A landscape with many valleys, sampled at points; each row gives a point and its height.
A ball rolls from a point to whichever of its 2 nearest points has the largest drop for the distance, and stops where none of them is lower. Distance is the straight distance between rows; heights are no part of it.
(1053): [ -8   3  -1  -2  -2   2 -21  18   1   6   9 -13   5   7   5   1   7  12
   1  15  -8   7 -11  -4   7  17   1   4   4 -15  -4 -14   6  -8 -10]  h=522
(297): [-13 -13  -5  10   7  -7  -3  15   5  -2  -8  -4   9   4   8   9  -3   0
  -5  12  -5  -4   7  -6   7  -1  -1  -4   0  -4   6   1  -6   0   4]  h=244
(893): [-14  -1 -11   4  -2  -9 -13  21  -7  -1  15 -18   4  -8   6  -1   1   6
  -2  14  -9  10  -5  -9   7  17   9   2   0 -11   5  -9   6   0  -8]  h=520
(949): [-15  10   2  -5  -3   0  -9   8   7  13  14  -9  -1   0  -2  -6  10  13
  -1  12  -6   0 -14   1  -3  17   0   1  -3  -8  -6  -6   3   3  -2]  h=582
(106): [  5  20  16  -9 -11   6   3 -11  -1   2   4  14  -9  14  -6  -3  11   0
   5  -6   7   1 -13  15  -1  -1 -22   8   3   9 -13   5 -18  15  11]  h=683
(975): [-25  -5  -2  15   3 -20  12   2  -4  -3  -9   1  19   3  10   5  -1   0
   0   2  -8  -7  22   0   3  -2 -10   4  17  -4   9  13  -7   2  21]  h=566
(1095): [ 11  -8   4   7   7  -7   3   9   3 -15  11   5  -8 -14 -20   0  -8   7
 -10  -3  -7   2   0  -5   8   2  12  -3  -8   7   5   4   4   8  -1]  h=630
(507): [ -3 -17   1  -1  10 -10 -15   9 -12 -10  13 -13   5  -8 -12 -19 -15  19
 -10   1 -10  -5  -7  -1   0   7  16   2  -6  -4  10   1  28  -8  -2]  h=578
(193): [ -3 -12   3  -3  21  -1   2 -18  11   9   5   6   6 -15  -7 -15  -6  13
  -7 -24   4 -18   9  -3  -3 -14 -12   4  -3   1   4   4  13  -3  13]  h=513
(548): [  2   1 -12   3  -7  -3 -25   6 -31   2  10  -9   7  27  -1  -8   4  -8
  11   3   9   8 -16  -1  -7   4  -6   5   3  17  -8   4 -13   6  -4]  h=432
(147): [ -4   4  -2 -19   1   3  -8 -10   4  10   1 -14  -6  -8   6 -17   2   5
   1   3   3   1 -10  -1  -9   4  12  -5  -6 -13   6 -15  24 -15 -11]  h=298
(1397): [  9   2   0 -18  -7  16   7 -27   4   2 -16   6  -4 -10   8  -7  -5 -19
  10 -14  18  -6  13  -3 -14 -22  -3   2   3   4   6   0   2  -1  -4]  h=122
(30): [  5  -9   0  22   0 -11  11   5  -1 -13 -17   9  15   8  -4  14  -1  -8
   0   5 -11  -2  14   7   8  -7  -5   1   6   1   2  13 -19   1  13]  h=617
(1524): [ 11  14   4   6 -12   4  -7  13   0  -2  -5   5  -3  12  -4  21  12   0
   4   3  -8   7  -6   3  10  10  -4  -1   6  -2 -12  -1 -18   2  -6]  h=437
(355): [ -9   2  -8  19  -5 -22   4  11 -10  -8 -13   2  26   8   8  14   3  -1
   4  15 -16   4  18   2  11   2  -4   0  10  -5   4  11 -18   1  14]  h=500
(143): [  7  -4  -6  12   0  -8 -12  16 -15 -10   4   4   4  15  -7  14  -1  -3
   1   3  -7  10 -10   4   9  10   4   4   0   8  -8   6 -20   5  -3]  h=725
(903): [ -4  -3  -7  -2  -3   7  -7   2   8   6  -5  -6   5  -2  13   4   2  -6
   0   8   3   3   2 -10  -1   1   5   0   2  -7   3 -11   3  -7  -8]  h=577
(469): [ -1  13   7 -10  -2   5   1  -8   4  11   6   7  -2  11  -5  -5  10   8
   7   1   5  -4 -16  12  -4   5 -19   5   5   0 -10   2  -9  12   5]  h=656
(189): [ 18 -11  -7  -5   2   9 -12   2  -8 -11  -2  -7  -3  12 -10   0 -14   5
  -4 -12  -6   2 -13   3   5   2  18   2   0   2  -2  -3   9 -11 -15]  h=602
(1171): [ -2  -9  -8   1   4  -8  -8   7 -16  -6  20 -11   0 -14  -5 -15  -4  16
  -6   1  -2   2  -7  -3  -1  15  16   1  -9  -6   8  -5  26  -5  -6]  h=542
(1019): [ 24   5   2 -16   5  -2   1 -27 -16  -4   2   6 -14  -7 -18 -13  -7  -7
   4 -19  16   1 -10  -6  -3 -15  11  -7 -18  20  -1   4  17  11   0]  h=375
(426): [  2  10  11  -8  -1  14   5  -3  25  -1  -9   5 -11  -1  -5   1   0   7
  -5   0  -4 -10  -8  12  -9   3  -1  -3  -1  -9  -5  -4  -1  -1  -1]  h=458
(200): [ -4  11   8 -16  -4   9  -7 -10   4  14   8  -9  -2  -6   2 -14   9   6
   4   9   3   0 -14   3 -11   8   0   1  -3 -12  -3 -13  19  -5 -11]  h=383
(306): [ 14  -9  -7   3   1   4  -3   9   3 -11  -1  -4  -7  -9  -7  12  -4   4
  -7  -4  -9   5   3 -10  12   0  21  -3   1  -6   4  -8   9  -6 -13]  h=571
(788): [ 11 -16 -15  17   1  -9  -6  11 -23 -10 -11  -1   8   9   6  15  -6 -22
   1  -5   3   8   1  -5   4  -4   4   1   0  14  -3   3 -19   3  -3]  h=698
(818): [  9  -5  -1 -12   3  11  -4  -9   7  -1  -3  -6  -1   1  -5 -10 -10   5
   2  -7   3  -6  -7  -1  -3  -1  12  -9  -2  -3   1  -9  20  -9 -12]  h=293
(1464): [-10  -8  -3  -4   8  -7   0 -12  -2   9  10   0   4  -9   6 -14  -1   1
   2   3   7  -5  -1  -4  -7  -2  -2  -2  -3  -2  10  -2  11  -1   3]  h=405
(389): [-10   5  -3   3  -4 -10  -7   5  -8   3   4   3   9  15   2  -3   4   5
   3  10 -11   1  -5   2   4  12 -12  -1   3   0  -8   6 -13   6   5]  h=246
(1446): [-12  -8  -7  12   2  -3  -5  19  13   1  -7 -11  13 -14   6  15   0   2
  -2  10  -5   1  15 -10   9  -3   1  -4   2 -14   9  -3   0  -6   2]  h=319
(1443): [  3 -10 -12  16 -10 -11  -5  12 -17  -5 -11   6  12   3   8  27   5 -15
   7   9  -6  10  13  -7  14   2   1   0   2   0  -1   2 -19  -3  -4]  h=439
(952): [ -1   3   2  -2  -1  -3   7  -2  -1   3  15   3  -9 -10  -5  -8   2  -1
  -1   1   2   5  -6  -4   1   6   2  -4  -8   4  -1  -1   4   3   3]  h=380
(1282): [ 7  0  7 -2  2  3  6 -8  7 -4 -5 11 -5 -6 -5 -2 -1 -1 -4 -7  5 -4 -1  0
  0 -7  4 -3 -5  2  1  2  0  4 -1]  h=287
(1059): [-14  -1  -3 -11   1   1   2 -20  -6  14   6  -2   6  -9  16  -6   8 -15
   9   0  12  -1   6  -3 -17  -7  -6   4   7  -1   6  -3   3   0  -2]  h=288
(1194): [ -3  20  12 -11  -7  14   6   0  23   9  -5   2 -11   5  -1  -1   9  12
  -1   4  -6  -7 -12  12  -4   9 -12   1   3 -13  -7  -8  -3   2   1]  h=504
(273): [ -2 -17  -7  11   1  -3   4  -6 -10  -2  -6   0  14   0  13  -5 -12 -14
   4 -10  12   0  16  -8  -3 -16  -5  -1   2  11   9   4   0  -1   1]  h=385
(848): [ 14 -11  -2   8   7   3   6  -3 -12  -5 -15   3   4  14  -3   1 -13 -14
   2 -12   9  -3  -2   2  -2 -15  -5   1  -4  22  -1  12 -12   3   5]  h=413
(1483): [ -1  10   3   4  -4  -4 -10  17  -5  -7  24   1  -7  -1 -14  -5   6  18
  -5   9 -15   6 -15   2   9  23   4   3   4  -3  -7   2  -6   8  -2]  h=548
(895): [ 11   7   7 -14   0   5  11  -9   2   1  12   4 -17 -12 -12 -10  -1  -1
  -2  -3   5   0  -6  -6   0  -2   6  -8  -9   2   3  -2  14   4  -6]  h=445
(1331): [-13   2   6  -2  15   4  -1   4  22   5  -7  -9   6   3   1  -4  -7  12
  -8   4 -11 -13  -2   9  -3   4  -7   0   0  -9  -2   0   1  -3   1]  h=475
(643): [  6   5  10  17  -4  -5  27   2  15 -12 -12  10   2 -13  -6  18   4  -5
   0  -3  -1  -4  12   4   9  -4   1   3   6  -6   7   9 -11  10  12]  h=238
(513): [-10   2 -10  12  -8 -15  -7  15 -11  -4 -10   3  17  10  14  20   7  -6
   6  12 -11   5  15  -5  12   4  -4  -1   7  -7  -2   4 -21  -2   6]  h=470
(606): [-15   1 -10  -1   0  -5 -12  20  -1   2   3 -11   8  -1   6  11   7   7
  -3  17 -14   7  -1  -7  10  15   4   0   3 -11  -1  -9  -4  -3  -6]  h=492
(709): [ -2 -22 -10   8   5  -2  -7   0   1   2  -8  -9  11   2  14  -7 -10 -12
  -4  -4  12  -1  14 -12  -4 -13  -3  -5   1   2   3  -2   9 -12  -6]  h=438
(1117): [-17   3   0  -8   7  -2   5 -19  -1  19  11   3  -1 -14   9 -11   4   5
  -3   0   3  -6  -2   0 -11   1  -8   1   0  -5   6  -3   9   6   8]  h=476
(1288): [ -1   2   1  12   3  -9   1  11  -9 -12  19   5 -10 -11 -17  -2  -1   8
  -8   6  -9   3  -5   0   6  12  16   0 -10   6   1   8  -1  10   3]  h=601
(1196): [  1   8  10  13  -4  -9  20   3  11 -10  -3  14   2  -6 -12  13   2   4
  -3   5  -8  -4   5  10  11   0  -4   1   1  -2   1  14 -14  13  18]  h=313
(1210): [-13  -3  -2   5  -6  -8   1   7   0  -2  -5   2  15  11   8   5   2  -2
   2   9  -9   2   4   1   3   5  -7   0   5  -4  -3   2  -8   0   4]  h=116
(1339): [  7   2   9 -10   6  14  11 -19  25  -1 -14   7 -10 -15  -1  -5  -3  -1
   0 -13   8  -9  14  -1 -11 -15   0  -5   3  -9   4  -6  12  -4  -1]  h=318
(95): [ -2  24  18 -11 -14   6  28 -13   3   7   7  13 -21 -12   0   3  14  -1
  -1  -2   0   4   5   6  -6   4  -7   4  -3  -3  -2   6  -6   8   7]  h=675
(208): [ 25  -8   3   9  -1   9   9   2   4 -15 -17  10  -5  -4  -7  15  -1 -15
  -3 -14   7   5   8  -6   8 -19  10  -1  -5  12  -1   4  -7   2  -2]  h=286
(529): [  5   3   4 -15   5   8   4  -9  25  -1  -8   1  -8 -10  -6  -7  -2   5
  -3  -5   0 -10  -4   2  -6   0   1  -5  -3  -8  -2  -6   8  -7  -7]  h=408
(1469): [-11  -9  -9   4   4 -12 -11   5 -18  -2  19  -8   6  -5   1  -9  -5   6
  -1   6   1   4 -10  -5   0  13   8  -3  -8  -2   4  -2  10   0  -2]  h=503
(97): [ -6   8   0   8  -3 -10  -1  20   1  -8  19  -3 -10  -8 -17   0   1  16
  -7  12 -12   6  -6   2   8  15  12  -1  -6  -3  -4   2  -6   8   4]  h=575
(75): [-20  -4  -3  15   2 -18   7  11  -7  -7  -2   0  22  -5   3   5   0   4
   1  12 -11  -2  17   0   8  -4  -3   0   7  -7  10   9 -13   6  15]  h=536
(1190): [ -4  -5 -11   3   0  -7 -13   6 -12   4   3  -5   8  20   7  -1  -3  -2
   5   6  -3   4  -6   3  -2   7  -6   1   3   7  -7   4  -9   0  -2]  h=337
(43): [ -7 -11  -8  10  -1  -2  -3  14   1   0  -8  -6  10 -10  11   9   1  -8
   2   6   2   6  20 -20   4  -1   3  -3   3  -5   8  -5  -1  -6  -1]  h=368
(9): [  3  -1  -2  -7  -2  10   5 -20  -5   2  -9   6   1   1   6  -4  -2 -15
   3 -13  17  -7   6  -1 -12 -15  -1   4   2  12   6   5   0   2   1]  h=242
(1415): [-10  -3 -13   8  -3  -5  -3   3  -5   4 -24  -7  10  26  23  12 -10  -8
   3   6  -6   2  16   4  -4  -3 -13  -4  11   3  -4   4 -15 -10   7]  h=509
(1080): [  2  -5   1 -14   3   7 -13   0   8   3  -2 -15   4   0   2 -10  -5   9
   1   2  -2  -5  -9   2  -6   7  11  -6  -3  -9   3  -8  25 -17 -16]  h=182
(619): [ 15  22  22  -6 -11  13  15  -9   4  -4   4  18 -17   4  -1   7   7   0
  -1  -3   4   2  -9  14  -1   0 -13   6  -4   6 -11   5 -13  18   6]  h=708
(1275): [ 12 -18  -3  14   3   3   3   7  -1 -10 -17   3   8   8   0  12 -12 -16
  -1  -8   6  -1   9  -3   4 -17  -2  -2  -1  16  -2   8  -9  -5   5]  h=366
(1328): [ -5   5  -1  -6  -6   3  -8   8  -2   4  17 -10  -7  -1   1  -1   8   7
  -1  10  -5   7  -9  -1   5  17  11   2  -1  -9  -1 -10   7  -7 -12]  h=550
(554): [  8  19  21  -7 -16   9  27 -16   2  -5  -2  15 -16  -6   0   6   8  -9
  -1  -4   8   5   4  12   0  -6 -10   9  -1   1  -2   5  -9  14   8]  h=696
(589): [  5  -7  -4   1   3   3   0   1  -1  -4 -15   2   4  20   2   3  -9 -11
  -3  -4   4  -3  -7   8  -4 -10  -4  -3   0  16  -6   7 -14   0  -4]  h=456
(1225): [ -1 -14   1  -8  14  -5 -10   2   6  -8   6 -14   5 -11 -15 -19 -13  19
  -9  -6  -3 -11  -2  -5   3   5  13  -5  -7  -7   6  -3  29  -8  -4]  h=609
(502): [ -4   8   1  -1  -5 -10  10 -12 -11   4   4  13   5   6   4   1   7 -11
   9   0   4   1  -3   3  -5  -2 -13   9   8   3  -2   6 -13  14  15]  h=161
(497): [  8 -18  -7  -2  12  -4 -10  -3 -18  -8   2  -9   3   6  -9 -13 -10   3
  -3  -8  -1  -1 -10   2  -3  -4  12  -6  -9  12   4   1  17  -6 -10]  h=649
(424): [-17  18   9 -11  -2   8   7  -3  18  12  -3  -1  -7  -1   8   1  12   9
   1   7  -3  -1   1   8 -12   8 -13   4   4 -15  -4  -8  -4   2   3]  h=544
(1198): [ -6  11  -2  -1 -16  -2   4  -2  -7   4  -2   8   8  15   9   5   8  -7
   7   8   3   5  -1   4  -3   6 -15   6  10  -1  -4  -1 -16   7  12]  h=272
(1000): [-11  20  10   1 -10   6  31  10  17  10   8   0 -21 -30  -3   3  12   5
   1  -2  -5   0  14  -3   0   1   0  -1  -6 -11  10   1   8   5   5]  h=627
(1295): [ -3  -8   3  -4  14   3   9 -15  11   2  -3   8   3 -15  -2 -14  -6   3
  -2 -14  11 -11   9  -8  -5 -14  -2  -3  -2  -2   2   1  12  -2   5]  h=466
(281): [ -4  11   7   3  -6  -8   9   7  -5  -1  18   9 -10  -6  -8  -2   8   5
  -1  10  -2   7 -10  -3   4  12  -2   1  -6   3  -2   5  -8  11   8]  h=444
(1002): [ -1 -21 -13   9  11   4 -11   8   2   1 -13 -14  11  12  12   4 -12  -6
  -6   1   0  -3  12  -4  -1  -6  -2  -6   2   2   1  -4   4 -16  -6]  h=474
(45): [ 17  15  -1   5 -19  11  -5   9  -4  -2 -13   8  -1  14   7  22  15  -9
  10   4  -3   6   2   2  10   1 -11   7   5  -1 -12   3 -25   7  -3]  h=396
(373): [ -1   5   3 -13  10  -7   9 -30  -7  22  20  12  -9 -18  -3 -12   9   4
  -3 -15   5  -4  -2  14  -7  -3  -8   8  -9   0   5   2   9  12  13]  h=576
(1453): [ -5  -5   8   2  18  -3  16 -12  18   4   7   6   0 -24 -10 -10  -2  14
  -9 -19   3 -18  15   1   2 -11 -10   2   0  -7   3   0   8   4  18]  h=551
(993): [ -2  17   9  -1  -7  -4  -7  17   5   1  17   2 -12   7 -14  -2  12  16
  -3  10 -10   6 -11   6   8  19  -6   3   2  -2 -11   1 -13   8   4]  h=517
(1508): [ 10   0  -1 -13   4  11  -3  -2  20  -4 -10  -4  -7  -7  -3  -6  -3   4
  -4  -5   4  -4   1  -7   0  -1  12  -9  -3 -13   1 -14  20 -14 -13]  h=355
(1325): [ 20 -16  -2  13   8   2  -5   6   4 -15 -17   8   0   0  -9  11  -9 -12
  -5 -14   2   1   5  -4   9 -16   7  -4  -1  10  -4   4  -4  -7  -7]  h=325
(697): [-12   1  -4  -8  -9  -2   1  -7 -10   9  12  -3   3 -12  19  -6   6 -12
   8   8  11  12   5 -10 -10  -1  -2  -1   2   0   6  -4   1  -1  -3]  h=160
(1374): [ 26   3   1 -20   3   6  -2 -22 -10  -5  -6  -4 -10  -1 -15 -11  -9 -12
   5 -19  15  -1  -4  -6  -6 -18  12  -2  -7  18   1  -2  17   1  -5]  h=328
(322): [  8 -15  -6   3   8  -4  -6  -1 -16  -9  -2  -3   2   9  -8  -5 -15  -6
   0 -12   5   1  -8   0   0  -9   8  -3  -8  19   1   6   1  -1  -6]  h=670
(282): [  0  -6   3  -4  11  -3  -3  12  13  -9   8 -11   1 -16 -19 -11 -12  19
  -8   0 -12 -10   3  -9   9   2  14  -4  -7  -9   7  -5  16  -8  -1]  h=633
(1414): [  8  19  11   3 -17   3  -6  14   4  -3   7   8 -13  10  -8   8  19   8
   2   8  -5   9  -7   5  12  15 -12  -1   6  -4 -11  -4 -19  11   1]  h=477
(651): [ -1   0   7   4   2  -2  17 -15   2  -1   1  16  -5  -7  -1  -1   1  -2
  -3  -7   8  -9   4   2  -1 -10  -7   5  -1   5   2   8   1  11  13]  h=353
(851): [ -6  -7  -8  -1   1  -3  -8  11  -5   4   6 -12   4  -2  11  -3   0  -1
   0   9  -3   4   1  -9  -1   8   7  -1  -2  -8   9 -11   5  -5  -9]  h=549
(771): [  4   2   7   3   6   9  16  -7  27  -3 -10   9  -7 -25  -7  -3  -1   4
  -4 -14  12  -7  23 -11  -2 -13   0  -5   4  -9   5  -4  12  -6   8]  h=378
(464): [ 10 -21 -10  12   4  -5 -10  11 -20 -11  -5  -7   8  13  -1   4 -11 -13
  -5  -6   4   5  -1  -3   3  -6   7   0  -8  20   1   2  -6  -2  -5]  h=686
(806): [ 11   5   3 -15  -2  23   5 -19  18  -2 -17   2  -8  -4   2   0  -4 -14
   1 -10  13  -3  10   2 -11 -15   1  -4   2  -1   2  -5   4  -4  -8]  h=235
(898): [ 15   1  -1  -1  -3   8   7   6  11 -11   1   3 -13 -18 -11   6   0   4
  -6  -7  -3   6  11 -14  10  -3  13  -8  -9  -3   4  -6   8  -5  -6]  h=553
(335): [ -3 -12 -12  17  -5  -6  -6  14  -7  -2 -13  -3  10  -3  15  25   4 -13
   5   7  -3   6  18 -18  12   0   6   2   4  -3   6  -3  -6  -7  -6]  h=406
(202): [ -3   4 -11   2  -4  -6 -26   9 -21   8  11 -12   8  26   6  -6   7  -2
   6   6   2   8 -14   0   1  10  -9   3   8   5  -8  -1  -7  -1  -3]  h=395
(123): [ 12  -5   6  -4   8   7  13 -12  15  -3  -5  13  -6 -16 -12  -9  -4  -1
  -3 -20  14  -5  13 -15   2 -17   2  -2  -1   1   1   1  11  -2  10]  h=421
(57): [  2  17  12   8  -8  -4  13   3   0  -7  15  20 -18   2 -10   6   9   1
   1   6  -1  10  -9   4   7   7  -6   0  -6   4  -8  11 -12  17  13]  h=494
(1062): [ 12   7  -1 -10  -5  16  -6   7  10   1  -7  -3  -8   8   1  12   1   3
  -1   2  -2   1 -10   4   0   7   9   3  -1 -11  -8 -13   1 -10 -19]  h=189
(718): [  6   2   4  -8   3   0 -18  -5 -11   6   9  -9   0  12  -2 -15  -5  14
  10  -6   2  -6 -26  14 -11   7   5   4  -1   7  -7  -1  21 -11  -9]  h=610
(1384): [ -7  21  12  -5 -12   6  28  -2  11   6  11   5 -23 -20  -2   1  14   3
  -3   4  -5   8   6   0  -2   4  -4  -3 -10  -3   2   2   3   4   6]  h=652
(253): [  0  -5   2  -2   6   7  -1  -2  13  -2  -9   1   2  18  -1   0  -6   0
  -2   1  -4 -11  -5  10  -3  -3  -7  -3   4   7  -5   3  -4  -1  -2]  h=507
(350): [  6  -9  -6  12  -4  -6  -3   6 -19  -7  -4   8   1  11  -2  14  -1 -16
   4   2   0  10  -4  -2   8   0   1   2  -2  17  -6   7 -22   7   3]  h=710
(48): [  6  10   7 -10   3   2  16  -8   4   2  15   4 -29 -22 -17 -14   0   6
  -3  -7   3   1   4 -12   4  -3   4 -10 -15   1   3  -3  23   0   2]  h=491
(1421): [  0 -13  -8  -1   6  -1  -5 -10  -8   8   6  -3   4   1  10 -11  -2 -10
   1  -2  11   0  -1  -5  -7  -7   1  -2  -2   9   6   1   7  -1  -2]  h=471
(882): [-13  -2   0  14  -2 -17  13   6  -7  -1   3   4   9  -8   5   1   3  -1
   0  11  -4   2   7  -5   6   2  -3   1   1   0   7  10 -10  10  15]  h=567
(1267): [ 15  -3   7  20  -2  -3  12  12  11 -12 -10  10   0 -10 -11  25   5  -4
  -2   0  -2   0  13   0  16  -7   8  -1   1   1   5  10 -14   4   3]  h=156
(959): [  7 -12   2   6  14  -3   2   9  13 -12   5  -3   0 -16 -22  -6 -13  14
 -11  -4  -4  -8   6  -8   8  -6  11  -4  -6  -3   1   2  13   1   2]  h=651
(899): [-15   3   8   5   6  -6  21  -7  19   6   5   6  -2 -24  -6  -5   3  10
  -8  -9  -3 -15  15  -4  -2  -8  -5   4   5 -11   6   2   3   6  15]  h=579
(1068): [-12   3  -2   2   4  -4 -17  15   6   0  -9  -7  11  20  11   9  -2  10
   0  19 -20   1   9   4   7  10  -9  -4   9  -6  -8   3 -13 -10   0]  h=417
(199): [-15   0  -2  -8  -1  -1  10 -19  -8  11  -6   2   6   6  17  -2   4 -14
  10  -5  11  -2   8   6 -19  -9 -11  10  16   4   8  -1  -3   2   6]  h=379
(3): [  8 -10  -4  -5   5  -3  -9 -15 -13   6   0  -7   1   2  -1 -16  -8  -4
   7 -12  11  -2  -8  -5 -11 -12   4  -3  -9  14   3   2  15  -2  -2]  h=521
(690): [  2  12  -1   3 -20   4   5  -2  -9  -2 -15   8   2  17  10  15   9 -15
   9   3   5   5   3   5   1   1 -10   7   7   0  -7   2 -21   5   2]  h=346
(1037): [  8  -1  -3 -12   7  -3 -11 -16 -18   8   9  -6   3   5  -2 -15  -5   4
   7  -4   8  -5 -19   7 -13   0   5   2  -8   8  -1  -2  22  -2  -9]  h=569
(538): [  1   1  -4  -8  11  -5   4 -36  -9  17  13   8  -3 -17   2 -18   4  -1
   1 -17  10  -2   3   7 -12 -12  -7   4  -1   4   8   1  16   8   8]  h=606
(431): [-14 -15 -14   4   5 -15 -17   5 -25   1  17 -12  13   6  14 -11  -4  -2
  -4   8   5   6  -7 -10  -5   7   3  -3  -6   4   9   0   4   3  -4]  h=460
(1223): [-15  -2   4  -3  11  -1 -11   6  10   3   3 -12  11   5   0  -4  -6  14
  -7  12 -18 -11  -7   7   0   9  -3   0  -3  -5  -2  -2   1  -9  -4]  h=422
(1458): [-23   3  -3  -2   3  -4 -13  19   8   6  -5 -13  15  10  14  10   4   7
   0  19 -15   1   2  -5   7   9  -5   2   2 -12  -1  -2 -10  -7   1]  h=459
(1482): [  4   9   4   4 -20  11  14   3   2   0  -7   4 -10 -15  13  25  17 -15
   7  11   1  15  18  -3   6  -2   4   0  -2  -9   7  -2  -9   4  -4]  h=639
(377): [ 19 -16 -11   5   4   9  -9   5  -7 -14  -7  -4  -3   1  -7   7  -7  -1
  -6 -10   1   3   0  -6   8  -5  22  -2   1   0   5  -8  14 -12 -15]  h=586
(1108): [ -6 -13 -14  10   6   1  -9   0  -6   5 -18 -12  13  20  17   4  -9 -15
   0   6   2   2  13   2  -6  -8  -8  -4   7   5  -1   3  -4 -13  -2]  h=508
(346): [-11 -14  -3  20   3 -16  12   1  -5  -8 -13   3  19  10   8   5  -3  -8
  -2  -1  -3  -1  19   2   5  -7  -9   3  15   4   3  12 -13   2  13]  h=593
(1316): [-14  -8 -12   7   3 -12 -15   4 -24   7   7 -11  17  17  16  -5  -5  -6
   2   8   3   8  -6  -7  -4   3  -8   1   1   8   2   5  -2   1  -1]  h=407
(1493): [ -6   6   4  -6   8  -4   9 -17  -1  15  17  12  -8 -11  -2 -11   1   6
  -5  -3   2  -8  -8   8  -4   5  -6   0  -7   2  -1   3   3   9  10]  h=535
(251): [  1  -2  -6   7  -5 -10 -15   6 -28  -5  13   1   4  20  -5  -7  -1  -6
   4   3   6   9 -15   5  -1   8  -4   6  -2  18 -11  10 -18  11   4]  h=464
(1187): [ -3  -1  -4   2  -1  -1 -12   9   2   2 -19  -7  11  30  15  14  -6  -1
  -1   9 -13   2   7  10   4   4 -10  -3  10   1 -11   0 -16  -8  -2]  h=465
(1016): [-10  12   9   6   1  -1  31   3  17   7   4   0  -9 -33  -8   0   9  10
  -4  -5   0  -9  19  -2   0  -5   0   4   0 -14   6   1   4   3  15]  h=603
(1143): [ 15   7   5  -1  -5  15  -2   7  16  -6  -9   5 -13   4  -2  17   5   4
  -6   0  -6  -3  -6   4   6   4   7   1  -1  -5  -7  -8  -6  -1 -10]  h=254
(89): [-18  14   6  -8  -7   7   5  -6   4  10  -8   0   4  11  14   2  13   1
   8   5  -3   1   2   9 -12  10 -20   3  13 -11  -2  -5  -8   2   2]  h=583
(1387): [-13   0   2   3   8  -7 -10  16   6  -2   2  -4  10  11  -4   2  -3  12
  -3  15 -24  -3  -1   5   6   7  -5   1   1  -4  -6   5 -11  -2   0]  h=354
(79): [  0   8   0  -1 -16   6   5   7   4   1   3   1 -11 -15  11  16  11  -6
   2  12   0  13   9 -10   2   1   7  -5  -2  -9   5  -7  -3  -3  -9]  h=621
(452): [ 13 -11  -5  -3   6   5 -14   0 -20  -8   6  -5   3  10 -14 -11 -13  11
  -5  -4  -2  -1 -20  11  -2   6  15   4  -2   9  -1   2  15  -6 -10]  h=624
(670): [ 18  -7   1  -8   3  10  -2 -10  -1 -12 -11   0  -9   3 -15  -5 -11  -8
   2 -18   9   2  -3  -7  -4 -16  11  -6  -8  11   2  -2  12  -2  -4]  h=271
(984): [ -6  16   5  -5  -3  -3  -9   7  -3   8  25  -9  -8   3 -12 -16  11  17
   3   5  -2   0 -20   7   0  20  -2   2   1  -6  -7  -7   4   3  -3]  h=611
(1423): [  8  -3   0  -6   2   9 -15   1 -11  -6  10  -7  -2  11 -12 -11  -8  20
  -1  -7  -7   3 -25  13   1  12  15   7   6  -1  -1  -7  17 -13  -9]  h=648
(1106): [ 11 -11   4  15  -2  -2  10   4   6 -14  -9  11  -4 -11  -6  11  -2  -8
   2  -6   6   2  10  -8  10 -11   5  -5  -2   5   2   6  -6   5   5]  h=234
(811): [ -9  -6 -12  -4  -4  -1   2 -14 -17  13  -2  -5   9  16  14  -4  -3 -18
   8  -2   9  -1   5   2 -16 -10 -10   6   6  16   6   5  -5   5   3]  h=450
(593): [  5   0  -1  -5  -1   3 -17   4  -9   2  12 -12   3   8  -3  -8  -3  12
   4   2  -1   5 -21   9  -3  14   9   4   2   1  -6  -6  11  -7 -11]  h=643
(11): [  3  -5  -5   5  -2   5   8  -9  -1   0  -7   8   6  -9  11  -1  -2 -20
   1  -8  18   1   8 -12  -4 -20  -2   0   3   9   7   2   0   0   0]  h=324
(812): [  2  14   5 -16  -5  12 -18  -1   3  11   6 -14  -5   9   6  -9   7   9
   7   6   6   0 -19   9  -6  10   3   1   3  -8  -5 -13  15 -17 -16]  h=341
(363): [ -6   6  -2  -5  -9   8   4   8  12   5  -8  -1  -2  -6  15  13   8  -3
   2   8   1   3   5  -4  -4   3  -1  -1   0 -13   2  -9  -8  -5  -5]  h=600
(715): [ 19  -6   0  -2   3  12   1  -4   7  -6 -10   5  -8   8  -6   2 -10  -8
   0 -11   6  -5  -7   0   2 -11   8  -6  -3   8  -3   1  -3   0  -7]  h=193
(358): [ -3   1   6  -3   7   7  -1   3  28   2 -14   0  -1  14   1   4 -10   8
  -5   3 -11 -11  -3  18  -6   4  -9  -1   6  -4  -7   2  -4  -4  -2]  h=525
(10): [ -1   6   9  -3   3  -4  14 -21  -8  10   2  17  -1   0  -1  -2   0  -5
   2  -6   8  -6  -5  10  -4  -8 -10   6   2   8  -3   9 -11  14  14]  h=269
(730): [  6   7   6  -6  -4   2  16  -1  17  -3   6   4 -22 -22 -11  -4   2   6
  -3  -3  -2   3  11  -9   8  -2   9 -12 -12  -6   6  -3  13  -1   1]  h=529
(1300): [  9   7   0 -14   2  16 -17   2   9   6  -8 -12  -2  13   2   0   1   4
   4   2  -2  -1 -17  11  -7   8   7   0   5  -8  -8 -16  10 -17 -20]  h=266
(1440): [ -8  18   9 -13  -8   8   4 -16   3  16   0   7  -2   8   8  -3  13  -2
   6  -1   5  -2  -5  12 -13   2 -21   9  13  -1  -5  -2 -11   8   6]  h=622

Call two points neighbours if one is among the 2 nearest of the other. Go from one point of each pair to the other, from neighbour to neighbour, staying as low as possible. Name the highest point that can't be avoided.
(1068) / (1267) | (358)
(75) / (715) | (959)
(1387) / (1062) | (619)
(1062) / (1080) | (200)
(1397) / (1068) | (1415)
(1464) / (952) | (1423)
(715) / (502) | (651)
